Points, in no order, along strands that fork and pass close to each other.
Points whose rows are less than 6.02 apart are linked; no others are. Some points are linked to none.
j277: [ 0.58  0.93 -1.11  5.36  2.42  0.95  1.30 -0.15 -0.28 -1.06 -0.50  2.77
  0.84  2.28  0.54  0.76  1.02  1.50  1.23 -0.27 -0.29 -2.53  0.67 -0.31
  1.17]
j440: [-3.40 -1.09 -0.02 -1.56 -0.58  0.76 -0.77  0.04  0.12  2.38  0.68 -0.08
 -0.42  2.26 -1.26  0.60 -0.11 -0.64 -0.45 -0.24  2.03 -3.79  0.27  0.62
  0.75]
j183: [-0.51  0.86 -0.41  0.58 -0.19 -2.75 -0.34 -0.21 -1.52 -0.89  0.12  3.12
 -0.68  1.55  1.65 -0.47 -0.41 -0.50 -2.17  0.62 -1.13 -0.11 -0.79  2.35
 -2.38]
j731: [ 1.21  0.98  5.13 -1.71  0.21  0.47  0.37  1.33  0.47 -2.60  0.12 -2.28
 -0.14 -3.52  1.58 -0.19  1.13 -1.77  0.84 -1.19  2.72  0.50 -1.65 -0.38
  0.97]
j77: [ 2.69 -0.11 -1.15  1.92  0.65  0.47 -0.30  0.42 -0.43 -1.90 -3.35  4.22
  2.57  0.55  1.34 -0.94 -0.15 -0.13  0.98 -3.31 -0.20 -0.01 -0.41  2.07
 -0.51]
j816: [-1.56  0.41  4.57 -1.66  1.06  0.63 -4.20 -1.64  3.16 -1.42 -1.87 -0.82
  0.55 -3.24 -0.25 -0.23 -0.49 -0.03  1.39 -1.47  1.39  2.00 -1.66  0.15
  1.01]
j157: [ 1.07 -0.80 -0.79 -2.59 -0.01 -0.50  1.35  0.17 -0.43  1.17 -0.25 -2.23
 -0.88 -0.60 -0.41 -0.47 -0.29 -0.40  1.70  1.24 -1.37  3.42  2.49 -3.59
 -0.35]
j381: [-2.52  1.49  0.92 -0.56  0.25  1.55  0.06 -1.20  0.83  2.66  0.17 -2.49
  0.02 -2.31 -2.74  1.16 -0.05  1.92  2.58 -1.60  1.38 -1.02 -1.45  0.07
  2.33]
j304: [ 2.44  1.26 -2.37 -0.55  0.03 -0.46  1.30 -0.78 -2.37 -1.40 -1.65  1.54
  0.11 -1.01  0.63 -2.17  0.65 -1.25 -0.63 -0.89 -1.56  1.24  1.21  0.60
 -3.09]
j17: [ 2.92  1.25 -2.08  3.39  1.39 -0.65  1.40 -0.59 -1.49 -2.25 -1.35 -0.44
 -0.96 -1.26  1.50 -0.08  0.76  1.60 -0.49  1.23 -2.37  0.74 -1.70  1.13
 -0.64]
j449: [ 2.88  0.77 -1.14  2.38  0.47  0.63 -0.15  0.35 -0.33 -2.17 -2.36  2.03
  1.05 -3.71  0.69 -0.70  1.44 -1.18 -1.39 -1.93 -1.07 -0.60 -1.06  2.62
 -1.81]
j925: [-2.56  0.39 -0.95  2.13 -0.25 -2.34  0.05  0.57 -2.00 -0.09  1.84  3.43
 -1.34  2.34  1.91  0.04  1.02  0.90 -3.34  2.17  0.91 -1.32 -1.35  0.76
 -1.97]
j252: [-0.74  0.73 -1.43 -0.39 -1.51  2.25  2.64  2.01 -0.93  3.33  2.39 -3.62
  0.68 -1.38 -1.49  1.51  0.24  1.83  1.62 -1.20  0.75 -0.57 -0.99  0.91
  2.46]
j358: [ 2.04  1.85  3.19 -0.94 -0.35  1.34  0.55  1.83 -1.06 -0.67  0.01 -5.09
  0.39 -3.40  1.27 -0.93  0.41  1.39  3.54 -1.08  1.42  3.27 -1.38 -1.72
  1.38]
j237: [-2.69  1.16  0.30  0.66  1.43 -1.13 -0.31 -3.30  1.12  0.73  0.18  2.06
 -1.00  2.09 -0.95  0.16 -1.59  0.36  0.45 -0.19 -2.62  1.12  1.23  0.52
  0.14]
j536: [-0.57 -1.14 -0.20 -0.37  0.13  0.93  2.15  0.49 -0.37  2.05  1.26 -3.62
 -1.33 -0.41 -0.47  1.91  0.24  1.76  1.52  1.71  1.02  0.62 -0.28 -2.96
  2.87]
j865: [-0.34  2.27 -1.28  2.05  1.94 -2.37 -0.76 -3.36 -0.18 -1.42  1.14 -0.09
 -1.01  2.01 -0.39  0.88 -0.19  1.21 -0.26  4.04 -1.32 -0.78 -1.00  1.14
  0.18]
j652: [ 1.27  1.13 -1.59 -2.26 -0.78  0.64  0.14 -1.28 -1.07 -0.42 -2.21 -0.57
  0.15 -3.87 -1.12 -2.50  0.64 -1.20 -0.26 -1.78 -0.74  1.74  1.10  0.11
 -2.90]
j53: [-1.40  1.48 -0.69 -0.10  1.64 -0.94 -2.71 -4.11  0.72 -0.50  0.13 -1.03
 -0.78  2.30 -1.95  0.67 -0.41  0.68 -0.02  3.20 -0.39 -1.68 -0.97  1.52
  0.37]
j913: [-1.65  1.30  0.74 -0.10 -0.88  1.73  1.55  0.76 -0.42  3.81  2.10 -3.08
  1.10 -1.31 -1.58  1.43 -0.30  1.92  3.04 -1.11  2.38 -0.60 -1.88 -0.40
  2.78]
j268: [ 0.93 -0.90 -1.13 -1.12 -1.04 -1.16 -0.58 -0.29 -1.21 -0.43 -0.82  0.56
 -0.29 -1.27  0.13  0.02  0.63 -2.20 -3.46  1.34  0.85 -0.71 -1.99  1.76
 -2.41]
j95: [-0.98 -1.20 -2.30  2.18  0.69  1.95  3.46  1.40 -1.89  1.11  0.77 -0.34
 -2.04 -0.08 -0.39  1.23  2.71  1.21 -1.08  0.49 -0.71 -0.56  0.85 -1.29
  1.44]
j156: [ 1.49  0.95 -2.95  0.08 -2.27  1.77  2.15  5.36 -3.16  0.89  1.88 -5.51
  0.69 -0.40  0.13  0.55 -0.04  0.78  0.73 -2.07 -1.41  1.03  1.48  2.06
  1.08]
j254: [-3.58 -1.74  0.62  1.05 -1.35  0.45 -1.56  0.87 -0.85  1.04  0.24  0.75
 -0.56  0.54  1.37  0.24  1.60  0.14 -3.68  1.69  3.96 -2.75 -2.31 -0.78
 -1.02]
j367: [ 1.98 -1.40 -1.05  0.14 -1.47  0.11  1.82  1.68  2.87 -1.13  0.71  0.99
  0.10  0.67 -1.41 -1.40  0.78 -1.72  2.74 -1.84 -4.64  1.55  4.79 -1.22
  0.23]
j947: [ 1.70 -0.04 -1.47 -1.30  0.10  1.33 -1.14 -1.19  1.73 -0.84 -0.45 -2.53
  0.47 -3.61 -2.37  1.04  0.14 -1.08 -1.01 -0.39 -0.51 -1.49 -1.22  3.45
  1.15]
j962: [-0.97 -1.12 -0.21 -1.36  0.05 -0.21  1.39  0.41 -1.05  1.21 -0.48  3.24
 -0.70  1.20 -0.15  0.18  0.70 -1.58 -0.96 -0.59 -0.65  1.39  1.57 -0.76
 -1.38]
j862: [ 1.50  1.42 -0.30 -2.60 -1.19  1.57 -1.61  0.62  0.40  0.78 -0.48 -3.76
  1.67 -7.04 -1.21 -1.50 -0.08 -0.09  1.13 -2.21  0.58  2.74  0.97 -0.51
 -1.78]
j912: [ 1.94  1.98 -1.34  0.12 -0.10 -3.39  0.32 -0.43 -2.01 -1.80 -0.36  3.00
 -0.36 -0.06  1.57 -1.05 -0.01 -0.96 -1.69  0.32 -0.70  0.94 -0.25  1.61
 -3.81]
j768: [-3.11  1.39  0.99 -1.02  1.38  0.74 -1.54 -3.53  1.53  1.23 -1.29 -1.28
 -0.96 -0.62 -2.70  0.63 -0.63  1.75  1.84 -0.94 -0.34  0.50 -0.98 -0.08
  1.51]
j979: [ 1.84  0.27 -2.06 -1.97 -1.33  1.81  2.17  2.13 -1.37  0.91 -0.15 -2.87
  0.04 -2.60 -1.26 -0.15  0.51 -0.11  0.24 -2.27 -0.60  0.37  0.30  1.66
  0.24]
j179: [-1.42  2.18 -0.51  5.47  1.76 -0.96  0.32  0.24 -0.98 -1.11  1.25  3.90
  0.27  3.53  0.96  0.14  1.43  1.30 -0.11 -0.04  0.29 -3.04  1.24  0.91
 -0.67]
j854: [ 3.35 -0.22 -2.63  2.59  1.03  2.24  0.90 -0.64 -0.15 -2.33 -1.53 -3.31
  0.09 -1.00 -0.04  0.85  0.29  1.36 -0.16  0.90 -0.98 -1.81 -1.41  1.53
  2.06]
j705: [ 0.94  0.75  1.71 -2.53 -0.28  1.05 -2.23 -0.48  0.96 -0.41 -1.86 -1.75
  1.27 -6.49 -0.32 -1.33  0.20 -1.01  0.90 -1.47  1.61  2.73  0.26 -1.59
 -1.80]
j749: [-4.57  0.08  1.51 -0.60  0.65  0.44 -1.20 -1.15  0.90  2.62  0.23  0.57
 -0.62  2.66 -1.53  0.21 -0.81  0.34  0.90 -0.67  0.93 -2.53  1.13 -0.60
  0.58]
j450: [ 1.62 -0.02  0.25 -3.13 -0.91  1.08 -1.72  0.31  1.98  0.58  1.03 -4.48
  1.52 -4.48 -1.92  2.05 -0.12 -0.46 -0.07  1.27  2.68  1.20 -2.13  0.93
  1.16]
j107: [-1.64  0.85  1.17 -1.81 -0.71 -2.93 -4.14 -1.87  0.71 -0.13 -0.23  1.27
 -0.01  1.13  1.22 -1.95 -2.49  0.92 -1.76  0.74 -0.91  1.48 -1.86  2.78
 -2.91]
j290: [ 3.07  2.11  3.87 -1.60 -0.68  1.11  1.11  1.77 -0.56 -1.44  1.44 -4.42
  1.37 -3.35  1.44 -0.82  0.81 -0.71  2.50 -0.84  2.47  2.07 -2.04 -0.25
  1.48]
j929: [-1.78 -0.56  0.68  0.92  1.49  0.59  1.00 -1.71 -0.02  0.96  0.17 -2.44
 -1.54  0.30 -0.44  1.96  0.50  1.84  0.49  3.26  2.05  0.25 -0.75 -3.71
  2.16]
j393: [-1.87 -1.26 -1.49  1.53 -0.45 -0.17  1.07  0.36 -2.28  0.28  0.25  2.11
 -1.01  0.26  0.61  1.15  2.87 -0.13 -3.89  1.49  1.96 -1.59 -1.89  0.26
 -0.67]
j928: [ 0.51  0.43 -2.00  1.97  0.77  0.43  1.65 -0.36 -2.06 -0.09 -1.82 -0.98
 -2.26 -2.63  0.18 -0.40  1.34  1.50 -1.35  0.73 -2.36  2.20 -0.87 -0.40
 -1.55]
j945: [ 0.68 -1.35  0.97 -1.02 -1.21  0.59  3.15  3.56 -1.30  1.99  2.24 -1.45
  0.34  0.04  1.58  1.56  1.19 -0.17  1.15 -0.25  3.28  1.44  0.03 -3.73
  2.48]
j372: [ 2.47 -1.04 -1.79 -3.51 -1.41 -0.78  1.21  2.00 -0.67  1.57  1.99 -4.07
 -0.18 -0.17 -0.85 -0.12 -0.58 -0.86  2.41  1.37 -1.29  2.46  2.95 -2.58
  0.63]
j642: [-2.10 -0.71  3.58  0.62  1.35 -0.49  0.49 -0.99  1.12  0.46  0.38  1.03
 -1.12  2.07  0.79  1.34 -1.18  0.30  0.40  1.97  0.81  1.30  0.92 -4.40
  1.25]
j272: [-0.21 -2.09  0.04 -2.49 -1.87  0.04 -1.74  0.71  0.08  0.37 -0.64 -0.81
  0.39 -2.00 -0.17  0.71  0.04 -2.21 -3.33  1.27  2.87 -1.27 -1.85  0.95
 -0.91]
j715: [ 2.48  0.73 -1.21 -0.12  1.29  1.08 -1.89 -2.76  1.85 -2.18 -1.86 -1.81
  0.23 -2.91 -2.08 -0.15  0.36 -0.01  0.62 -1.27 -2.54 -0.41 -1.38  3.24
  1.41]
j974: [ 3.55  0.10 -1.49  1.77  1.35  1.84 -0.47 -1.09  0.61 -2.13 -2.70 -1.26
  1.14 -1.54 -0.24  0.07 -0.53  0.75  0.96 -1.60 -1.53 -1.59 -1.41  1.99
  1.54]
j691: [-3.22 -0.10  0.47  1.68  1.45  0.10  0.96 -1.76  0.16  1.75  0.66 -0.01
 -1.67  1.60 -0.73  1.59  0.50  0.95 -0.01  2.39  1.18 -0.81  0.20 -3.22
  0.78]
j243: [-1.71  2.20 -0.36  4.02  0.81 -0.84 -1.48 -0.56 -0.44 -1.13  0.34  2.17
  0.08  1.85  0.80 -0.79  0.61  0.96 -1.01 -0.27  0.41 -4.31 -1.21  2.80
 -1.31]
j975: [-0.01 -1.59  4.02 -3.89 -0.62 -0.65 -0.43  1.87 -0.32 -0.42 -0.35  0.03
  0.39  1.74  2.02 -0.18 -1.16 -2.21  0.32 -0.73  3.45 -0.13 -0.09 -1.75
  0.56]
j503: [ 1.72 -1.29 -2.12 -2.50 -1.10 -0.29  1.31  0.87 -2.42  0.06 -0.55  0.72
 -0.45 -0.48  0.07  0.08  1.44 -2.51 -3.15  0.76  1.44  0.16 -0.06 -0.43
 -1.93]
j73: [ 1.05 -1.07  0.73 -3.37 -1.37  0.27 -0.60  0.66  0.32  0.52 -0.47 -2.37
  0.77 -3.11 -0.78  1.32 -0.20 -1.59 -1.43  0.55  3.25  0.07 -1.80  0.14
  0.09]
j335: [ 1.24  0.39 -1.21 -2.69 -0.24  1.36 -0.49 -0.17  0.55  0.85  0.26 -5.33
 -0.16 -2.64 -2.43  1.36 -0.06  1.58  1.18  1.05  0.43  1.36 -1.72  1.14
  1.98]
j476: [ 0.96  0.89  2.38 -2.77 -0.01  0.83 -0.29  0.05 -0.05 -0.15 -1.87 -2.61
  0.00 -3.54  0.17 -0.76 -0.26  0.32  2.27 -1.26  1.99  2.93 -0.62 -2.09
 -0.05]
j70: [ 4.16 -0.15 -1.66  2.49  0.52  2.04  0.56  1.46 -1.33 -2.02 -3.54  1.94
  1.89 -1.62  1.23 -0.99  0.83  0.46  0.05 -2.44 -0.34  0.11 -0.47  1.29
 -0.84]
j556: [ 3.68 -2.28 -1.94  1.51  0.52  1.11  1.57  1.50  1.63 -1.18  0.16 -0.58
  0.95  1.68 -0.32  0.76 -0.66 -0.84  2.55 -0.17 -2.72 -1.37  2.50 -0.83
  2.71]
j457: [ 0.56 -0.31  1.35 -0.22 -0.94  1.32  2.67  2.66 -1.35  1.70  1.81 -3.97
  0.29 -1.09  1.32  1.32  0.23  1.56  2.02  0.11  2.73  1.85 -1.46 -2.74
  2.90]
j219: [ 0.32 -0.39 -0.85 -2.37 -0.37  0.30 -1.87 -1.59  1.16 -0.61 -0.77 -1.32
  0.36 -0.71 -2.04  0.57 -0.52 -1.59 -0.81 -0.23 -0.12 -3.13 -1.60  3.80
  0.98]
j50: [-2.54  1.29 -0.06  0.76  1.13  1.09 -0.41 -3.09  1.05  0.80 -1.64  0.19
 -0.76 -1.36 -2.31 -0.04  0.16  0.89  0.62 -2.07 -1.43 -0.97 -0.76  1.69
  0.62]
j757: [-1.31  0.70  2.56 -1.57 -0.21 -1.47 -0.72 -1.18 -0.85 -0.23 -1.83  2.89
 -0.01  0.95  1.88 -1.67 -1.91 -0.81 -0.87 -0.61  1.06  3.87  1.01 -2.19
 -3.20]
j544: [-0.75  0.65  3.28 -1.97 -0.33 -0.81 -2.70 -1.68  0.58 -1.31 -3.02  1.17
  0.52 -2.08  1.24 -2.22 -1.15 -1.08 -0.77 -0.95  1.90  2.98 -0.57 -1.09
 -3.07]
j931: [-1.26 -0.72  4.45  0.42  0.57 -0.19 -1.72 -0.33  0.42 -1.92 -1.19 -0.32
 -0.99  0.14  2.48  0.06 -0.10 -0.02 -2.06  2.16  2.95 -0.50 -2.79 -1.77
  0.01]
j553: [-0.51  0.59 -0.22  2.28  0.16 -0.40 -0.98  0.08 -0.09 -0.40 -0.87  2.88
  0.06 -3.81  0.16 -0.17  1.44 -1.01 -2.83 -0.91 -0.87 -0.47 -1.74  2.94
 -2.43]
j662: [ 2.10  1.03 -1.68 -3.96 -1.70  1.11 -0.18  0.25 -0.46  0.61 -0.63 -3.21
  0.82 -4.58 -1.83 -1.58 -0.12 -0.76  0.88 -2.31  0.17  1.29  0.91  0.88
 -1.49]
j159: [-0.02  0.92  0.38 -0.46  0.10 -1.68  0.86 -0.92 -2.03  0.15 -1.51  2.00
 -0.98 -0.67  1.27 -0.84  0.03 -0.28 -1.60  1.09  0.66  3.40  0.07 -2.72
 -3.37]
j241: [-2.11  2.33 -0.23  2.81  0.53 -1.40 -2.52 -0.60  0.29 -0.24  2.19  1.72
 -0.29  4.51  1.25 -2.49 -1.44  1.91 -0.19 -0.34 -0.80 -3.85  0.59  2.98
 -2.09]
j387: [ 1.38  2.70 -1.01  3.07  1.78 -3.04  0.87 -1.64 -0.66 -2.53  0.44  1.53
 -1.05  0.29  1.41  0.64 -0.55  1.75 -0.27  1.58 -1.46 -0.16 -1.43  1.95
 -0.36]
j908: [-2.06 -0.40 -0.02 -2.19  0.68 -1.26 -3.03 -2.72  0.91  0.56  0.45 -1.00
 -0.48  3.82 -1.19 -0.01 -1.61 -0.22 -0.08  2.69 -0.24 -1.95 -0.31  1.14
  0.35]
j91: [-2.11 -1.12 -1.50  1.29  0.76  0.70  2.23 -0.44 -0.64  1.26  1.41  0.37
 -1.50  1.52 -0.91  1.64  1.64 -0.02 -0.72  1.65  0.46 -1.79  0.94 -1.66
  1.22]
j877: [ 1.48  0.78  0.08  4.49  0.85 -1.65  0.55  0.18  2.21 -1.95  0.46  5.77
  1.97  2.43  1.40 -0.11 -1.39  0.70  2.10 -1.57 -2.40  1.48  2.63 -0.14
  0.26]
j680: [ 2.29 -2.00 -0.25  4.41 -0.17  1.01  1.28  2.32  2.81 -1.66  0.77  3.56
  1.70  2.62 -1.22  0.66  2.49  0.16  1.31  0.07 -2.33 -1.65  2.73 -2.29
  1.71]
j856: [-0.05 -2.79  1.11 -3.51 -1.16 -1.28  0.29  2.06 -1.00  1.19  0.46  1.11
  0.03  1.87  0.90  0.47 -0.17 -2.82 -1.29  0.58  2.80  0.23  0.67 -2.64
 -0.07]
j673: [-0.46 -0.18  5.30 -0.55  0.41  0.26 -0.19  0.68  0.16 -2.26 -1.64 -0.40
 -0.97 -1.68  2.41 -0.23  0.63 -1.14 -0.97 -0.34  2.67  0.14 -1.85 -1.61
  0.23]
j888: [-3.58  0.84  2.83  0.67  1.61 -0.62 -1.14 -3.48  1.70  0.97  0.12  1.33
 -0.83  2.39 -0.54  0.85 -2.15  1.56  0.82  1.37 -0.54  1.94  0.97 -2.43
  0.84]
j339: [ 0.35  0.45 -1.08  0.54  0.42  0.00  2.07  0.04 -2.84  0.57 -1.65  0.69
 -1.70 -1.90  0.76 -1.10  1.27  0.63 -1.34  0.56 -0.94  3.37  0.38 -2.85
 -2.98]
j375: [-2.87 -0.71  5.07 -2.01 -0.38  0.95 -2.42  0.86  1.42  0.00 -0.73 -0.40
  0.23  0.24  1.25 -1.06 -1.24  0.00  0.74 -1.84  2.78 -1.96 -1.69 -0.10
  0.80]
j245: [ 0.24  2.14  0.59  4.46  0.50 -2.78 -0.97 -0.81  2.37 -2.19  1.86  4.99
  1.33  3.45  1.41 -0.14 -3.02  1.45  1.90 -1.31 -2.02 -0.07  2.59  1.24
  0.46]
j935: [ 1.31 -1.80 -1.85 -2.42 -2.19  0.58  2.90  2.79 -1.88  2.34  2.28 -2.02
  0.30 -0.15  0.21  1.62  0.99 -0.78 -0.89  0.44  3.13  0.96 -0.24 -1.67
  1.62]
j353: [ 0.98  1.32 -0.99 -1.89 -2.11  1.86  1.14  2.30 -0.59  2.95  1.25 -3.88
  1.65 -3.85 -1.46  0.25 -0.51  0.87  1.39 -2.39  0.23  1.45 -1.61  1.79
  0.82]
j980: [ 1.31 -0.17 -1.52 -2.35  0.65 -0.01  0.90 -1.23 -0.94  0.25 -1.54 -2.37
 -1.15 -1.08 -0.82 -0.56 -0.26  0.26  0.74  0.96 -1.95  2.80  0.92 -1.06
 -0.66]
j194: [-0.44  0.83 -0.68  0.96  1.64 -0.21  0.45 -2.51  0.25 -0.77 -1.45  1.92
 -0.38  0.90 -0.39 -0.26 -0.53 -0.05  0.69 -1.68 -2.45 -0.51  0.10  1.98
  0.28]
j376: [-0.68  1.87 -0.57  3.96  0.82 -0.86 -1.11 -1.18  0.05 -1.49 -0.54  1.90
 -0.13 -1.43  0.39 -0.06  0.91  0.60 -1.52  0.00 -0.54 -2.95 -2.23  3.23
 -1.01]
j581: [ 2.93 -2.97 -1.40  2.74 -0.19  1.99  1.99  3.38  1.65 -1.05  1.37  1.29
  1.78  2.04 -0.61  1.17  2.16 -0.09  1.69 -0.29 -1.64 -2.07  3.04 -1.64
  2.71]
j585: [-0.83 -2.45 -1.46  1.16 -0.30 -0.91  2.00  1.07  0.25  0.52  2.56  2.70
 -0.92  2.32 -0.62  1.43  2.55 -1.61 -2.04  2.06 -0.57 -0.67  2.08 -2.22
  0.80]
j112: [-3.79 -1.53  1.58 -0.25 -0.77 -0.33 -1.60  0.93 -0.03  2.00  1.53  4.25
 -0.13  4.15  1.21 -1.11 -0.95  0.73 -1.93  0.24 -0.36 -0.87  1.21 -0.32
 -1.99]
j273: [ 1.48 -1.58 -1.12 -0.19 -0.08 -0.06  1.75  0.25  2.43 -0.26  1.23  0.88
 -0.02  1.67 -1.71  0.62 -0.08 -1.84  2.01 -0.33 -3.56 -0.66  2.85 -0.20
  1.81]
j859: [ 2.28 -0.92 -3.22  0.82  0.75  1.57  1.65 -0.20 -0.74 -1.26 -0.23 -4.81
 -1.30 -0.10 -0.29  1.20  0.28  1.26  0.00  1.98 -1.93 -0.69  0.08  1.06
  2.37]
j846: [-1.49 -1.20  2.49 -1.44 -0.50 -1.24 -2.52 -0.19  0.07  0.12 -1.55  0.73
 -0.22  0.64  1.67 -0.57 -1.38 -0.43 -2.33  1.69  1.86  0.34 -2.35 -0.64
 -1.95]
j850: [ 1.00 -1.82  0.57 -1.29  0.06 -1.59  1.14 -0.02  0.83  0.67  0.79 -0.21
 -1.12  1.07 -0.15  0.93 -0.48 -1.46 -0.30  3.09 -0.59  2.92  1.70 -4.74
  0.18]
j191: [-2.88  0.11  1.07  1.06 -1.03 -1.98 -1.88 -0.11  0.93  1.25  3.32  4.03
 -0.39  4.62  1.23 -1.33 -2.56  0.85 -1.49  0.73 -2.13  0.10  2.29  1.09
 -2.10]
j640: [-1.23 -0.87 -0.09 -1.79 -0.49 -0.28 -3.60 -1.49  1.32 -0.17 -0.87  0.13
  0.73  0.32 -0.86 -1.13 -1.08 -1.26 -1.35 -0.92 -1.01 -3.19 -1.46  4.34
 -0.71]
j927: [-0.62 -1.82  0.05  0.14 -0.49 -2.25  0.62 -0.34  1.26  0.68  1.95  1.98
 -0.95  2.51 -0.48  1.07 -0.09 -1.78 -1.59  3.06 -1.44  0.56  1.39 -2.57
 -0.22]
j257: [-1.47  1.81  0.94  2.68 -0.49 -3.20 -1.41 -0.73  1.70 -1.06  3.27  4.25
 -0.31  4.17  1.43 -0.77 -3.03  0.99  0.21 -0.37 -2.69 -0.03  2.97  2.54
 -1.17]
j167: [ 1.89 -1.03 -3.44 -0.06 -1.83  1.20  2.68  4.54 -1.89  1.01  2.77 -4.40
 -0.02  0.70  0.07  0.87  0.63  0.08  1.18 -0.50 -1.72  0.41  2.33  0.64
  2.21]
j80: [-3.10 -0.92  1.71 -2.14 -1.79  1.09 -0.83  1.96 -0.27  2.83  1.12 -0.37
  0.96  0.64 -0.62  0.97 -0.05 -0.34  0.14 -1.20  4.27 -3.24 -1.21  0.31
  1.28]
j19: [ 2.70 -1.82 -3.04 -2.34 -1.95 -0.30  2.73  2.84 -0.56  1.76  3.40 -3.69
  0.25  0.64 -0.96  0.92  0.11 -1.20  1.38  0.80 -1.29  0.66  2.25 -0.26
  1.92]
j575: [-2.90  0.25  0.06 -0.35 -0.06 -0.13 -3.27 -2.19  1.12  0.16 -0.52  1.67
  0.44  2.98 -0.21 -2.45 -1.76  0.03 -0.22 -2.17 -1.83 -3.20 -0.16  3.88
 -0.90]
j649: [-2.25 -1.70  4.10 -2.70 -0.95  0.40 -0.78  2.25  0.11  1.09  0.75  0.20
  0.67  2.03  1.64  0.04 -1.05 -0.65  0.86 -1.21  3.60 -2.36 -0.89 -0.93
  1.52]
j428: [-3.43  1.16  0.08  1.21  0.74  0.21 -2.65 -1.44  1.08  1.08  0.76  1.37
  0.06  5.00 -0.40 -2.63 -1.50  0.29  0.18 -1.50 -1.27 -3.95  1.62  2.32
 -1.35]
j420: [ 1.74 -0.94 -0.46  5.38  1.00  0.86  0.48  1.49  2.52 -0.88 -0.52  4.47
  2.50  2.14  0.09  0.58  0.30  1.71  2.78 -1.01 -2.35  0.50  2.35 -2.21
  1.07]
j119: [ 0.89 -2.23 -1.68 -3.31 -1.55 -0.01  2.01  1.98 -1.93  1.36  0.66  0.01
 -0.08  0.05 -0.05  1.22  0.95 -2.07 -2.13  0.13  2.77  0.16  0.10 -0.92
  0.29]
j564: [ 2.32  0.38 -0.88  2.78  1.37 -0.93  1.07  0.46 -0.10 -1.95 -1.12  4.82
  1.78  1.76  1.93 -0.58 -0.32  0.25  1.43 -1.89 -1.70  1.13  1.52  0.57
 -0.62]
j866: [ 0.52 -0.14 -2.07  4.53  1.86  2.20  2.68  0.63 -1.26 -0.94 -0.42  0.71
 -0.57  0.84  0.36  0.83  2.21  1.49 -0.18  0.01 -0.88 -2.44  0.33 -0.10
  1.52]
j645: [ 0.10  0.97 -0.29 -1.59  1.12 -0.73 -0.80 -2.86  0.17 -0.19 -1.97 -0.81
 -1.07 -1.09 -1.22 -0.12 -0.16  0.61 -0.02  1.52 -1.18  2.71 -1.40 -0.04
 -0.63]
j239: [-0.56  1.53  0.24 -1.55  0.35 -2.31 -2.09 -3.30  0.29 -0.64 -1.68  1.00
 -0.34 -0.74 -0.36 -0.87 -0.98 -0.22 -1.02  0.94 -1.09  2.77 -1.58  1.48
 -2.18]
j633: [-2.98 -0.77  2.02 -1.20  0.00 -0.26 -3.84 -1.35  0.92  1.01  0.00 -0.72
 -0.17  2.51  0.49 -1.25 -1.93  1.18 -1.30  2.18  1.46 -2.11 -1.83 -0.12
 -1.10]
j583: [ 3.28 -1.09 -1.63  0.61 -0.51  0.25  1.40  1.42  1.27 -2.53 -0.28  3.39
  1.73  1.36  0.00 -2.48  0.92 -2.22  1.96 -1.97 -3.42  1.85  5.26 -1.39
 -1.34]

Follow the links from the first point to the second, and from the first to the third. Name the last point that the two ways share.
j95; j290; j335 -> j691
j925; j95; j731 -> j662
j450; j194; j749 -> j119
j239; j194; j243 -> j91
j358; j393; j50 -> j662

A fork is a point with three links. Follow the links from the first point to the second and name the forks in between, in order.
j252; j927 -> j691 > j91
j585; j290 -> j91 > j691 > j662
j167; j691 -> j157 > j91
j503; j575 -> j119 > j691 > j91 > j243
j846; j393 -> j662

A fork is a point with three links, a tip a point with one. Leave the first point through the second and follow the links. Name the first fork or tip that comes.
j865; j387 -> j544
j859; j854 -> j243
j367; j273 -> j877
j252; j913 -> j691
j673; j731 -> j662
j877; j420 -> j583
j428; j575 -> j859
j119; j503 -> j335
j335; j450 -> j119
j662; j652 -> j254
